A landscape with many peaks, sampled at points; each row gives a point and its height.
From any point a climber takes the steepest step (rise divided by distance) to one of its 4 nearest points. It stops when none of these is higher. Distance is the straight distance between rows; heights are no part of it.
Q_266: [ 84 125  74 159 116 117 114 142  86 118 128 106]  height 369
Q_17: [180 135 194 103 139 136 141 110 177 150 118 143]  height 429
Q_689: [133 140 163  96 119 142 154 150 145 135 100 135]  height 20
Q_316: [196  98 165 150 120 109 134 120 176 163 133 114]  height 553
Q_187: [165 156 213 105 150 131 125  91 168 138 126 168]  height 594
Q_317: [ 80 131  83  94 157 157 130 143 104 135  80 127]  height 641
Q_323: [168 108 160 146 103 119 151 141 154 147 129 115]  height 816
Q_822: [104 153 170  84 133 145 143 137 137 124 104 150]  height 687
Q_902: [ 76 159 152  81 149 141 134 131 125 118  95 161]  height 587
Q_479: [151 161 223 121 150 117 112  86 157 144 124 183]  height 554
Q_408: [117 129 126 122 103 133 151 164 127 136 102 112]  height 399
Q_502: [ 70 139 101  84 169 159 131 132 109 131  85 138]  height 419
Q_260: [ 84 106  71 101 193 185 114 109  86 144  78 137]  height 152
Q_808: [205  93 156 158 133  98 118 105 183 172 137 107]  height 71
Q_337: [ 82 125  59 159 134 126  97 128  77 103 134 113]  height 368
Q_873: [ 93 153  54 129 130 123 105 118  90  72 174 126]  height 612
Q_859: [184 149 209 107 164 122 116  75 180 150 125 166]  height 552
Q_823: [107 122 103 149  98 109 132 159 102 120 121 108]  height 756
Q_970: [105 153  24 104 154 156  91 100  79  78 183 123]  height 702
Q_245: [157 113 152 140  94 118 147 149 144 143 128 117]  height 800
Q_387: [147 148 191  89 134 141 143 124 158 134 119 159]  height 400
Q_556: [ 92 121  90 153 110 111 123 156  93 116 123 108]  height 539
Q_300: [ 88 109  60 113 168 160 117 131  92 144  83 118]  height 401
Q_537: [183 108 162 155 106 117 146 129 161 154 136 111]  height 891
Q_784: [ 71 150 124  82 154 148 130 138 115 120  89 142]  height 801
Q_876: [168 122 162 124 106 127 151 144 156 145 117 122]  height 764
Q_169: [ 83 123  85 107 139 152 134 149 102 138  82 116]  height 804
Q_610: [ 99 159  69 120 122 122 118 117 103  66 189 131]  height 613
Q_666: [206 115 178 117 144 127 132 107 190 168 114 128]  height 242
Q_47: [ 87  97  53 127 163 166 111 123  80 151  80 117]  height 478
Q_620: [123 134 116 157  92 102 127 135 123  86 183 128]  height 510
Q_658: [ 99 155  39 116 146 138  93 106  83  73 180 124]  height 782
Q_777: [ 73 124  86  87 184 171 122 120  98 131  78 133]  height 238
Q_388: [191 109 165 141 113 121 143 127 168 158 128 119]  height 773
Q_629: [ 95 162 183  88 134 137 134 129 137 118 107 162]  height 882
Q_832: [ 91  95  48 155 159 158  98 121  67 142 101 106]  height 564
Q_9: [110 148 159  85 128 144 150 149 134 126 103 143]  height 502
Q_896: [164 115 154 168  95 104 138 137 150 130 158 118]  height 743
Q_762: [ 89 136 109  94 134 142 142 153 116 133  88 125]  height 662
Q_511: [196  92 151 177 124  93 113 100 176 154 173 110]  height 338
Q_778: [130 169 217  99 136 126 126 104 145 128 118 171]  height 577
Q_575: [210 105 162 133 137 116 128 106 188 175 122 117]  height 257
Q_965: [125 161 200  92 135 135 136 122 149 126 115 163]  height 658
Q_846: [ 87 115  64 140 134 136 117 146  87 139  93 107]  height 592
Q_990: [ 86 128  38 148 152 132  79  98  66  92 162 123]  height 352
Q_272: [175 104 158 174 104  98 132 130 157 146 158 117]  height 690
Q_469: [144 121 140 172  91  96 139 133 134 112 179 127]  height 640
Q_809: [ 80 113  42 163 146 131  93 115  63 121 126 113]  height 819
Q_782: [152 108 146 157  91 110 142 151 136 130 145 113]  height 783
Q_328: [116 129 122 166  94 100 137 145 112 106 156 117]  height 673
Q_862: [ 91 144  84 157 110 110 116 131  93  88 168 118]  height 319
Q_797: [111 134 135  98 119 140 150 157 129 132  90 126]  height 345
Q_88: [117 118 120 153  93 110 138 164 115 120 129 110]  height 739
Q_697: [148 129 138 157 106 100 136 121 134  90 205 133]  height 590
Q_496: [121 143 109 143 100 108 129 130 117  76 198 129]  height 360
Q_421: [188  96 163 171 116  99 127 115 172 155 152 112]  height 477
Q_114: [ 80 103  53 144 149 148 104 132  78 138 101 106]  height 749
Q_46: [ 87 144  68 149 121 115 101 120  87  79 174 123]  height 396
Q_793: [180 143 202 101 151 130 124  93 185 150 119 161]  height 844
Q_753: [167 116 153 171 105  95 126 110 156 114 199 131]  height 772
Q_453: [137 115 140 146  91 120 144 157 130 131 127 109]  height 784
Q_854: [168 122 175 113 114 134 156 138 160 149 113 128]  height 616
Q_234: [134 129 150 104 107 134 156 152 134 137 103 126]  height 7
Q_380: [163 134 178  97 122 143 149 136 158 144 107 140]  height 227

Where does a climber stop that starts at each point below?
Q_387 => Q_629
Q_421 => Q_537
Q_782 => Q_537
Q_808 => Q_537
Q_575 => Q_537

Call two points neighbours if one is among the 4 nearest of the other. Go from one point of each pair to the other, from neighbour to neighbour, staying as high as possible. Name the lowest point that can't be avoided.
Q_658, Q_753 => Q_337
Q_753, Q_784 => Q_556
Q_809, Q_629 => Q_902
Q_629, Q_793 => Q_778
Q_823, Q_753 => Q_88
Q_809, Q_169 => Q_846
Q_753, Q_537 => Q_896
Q_784, Q_169 => Q_762
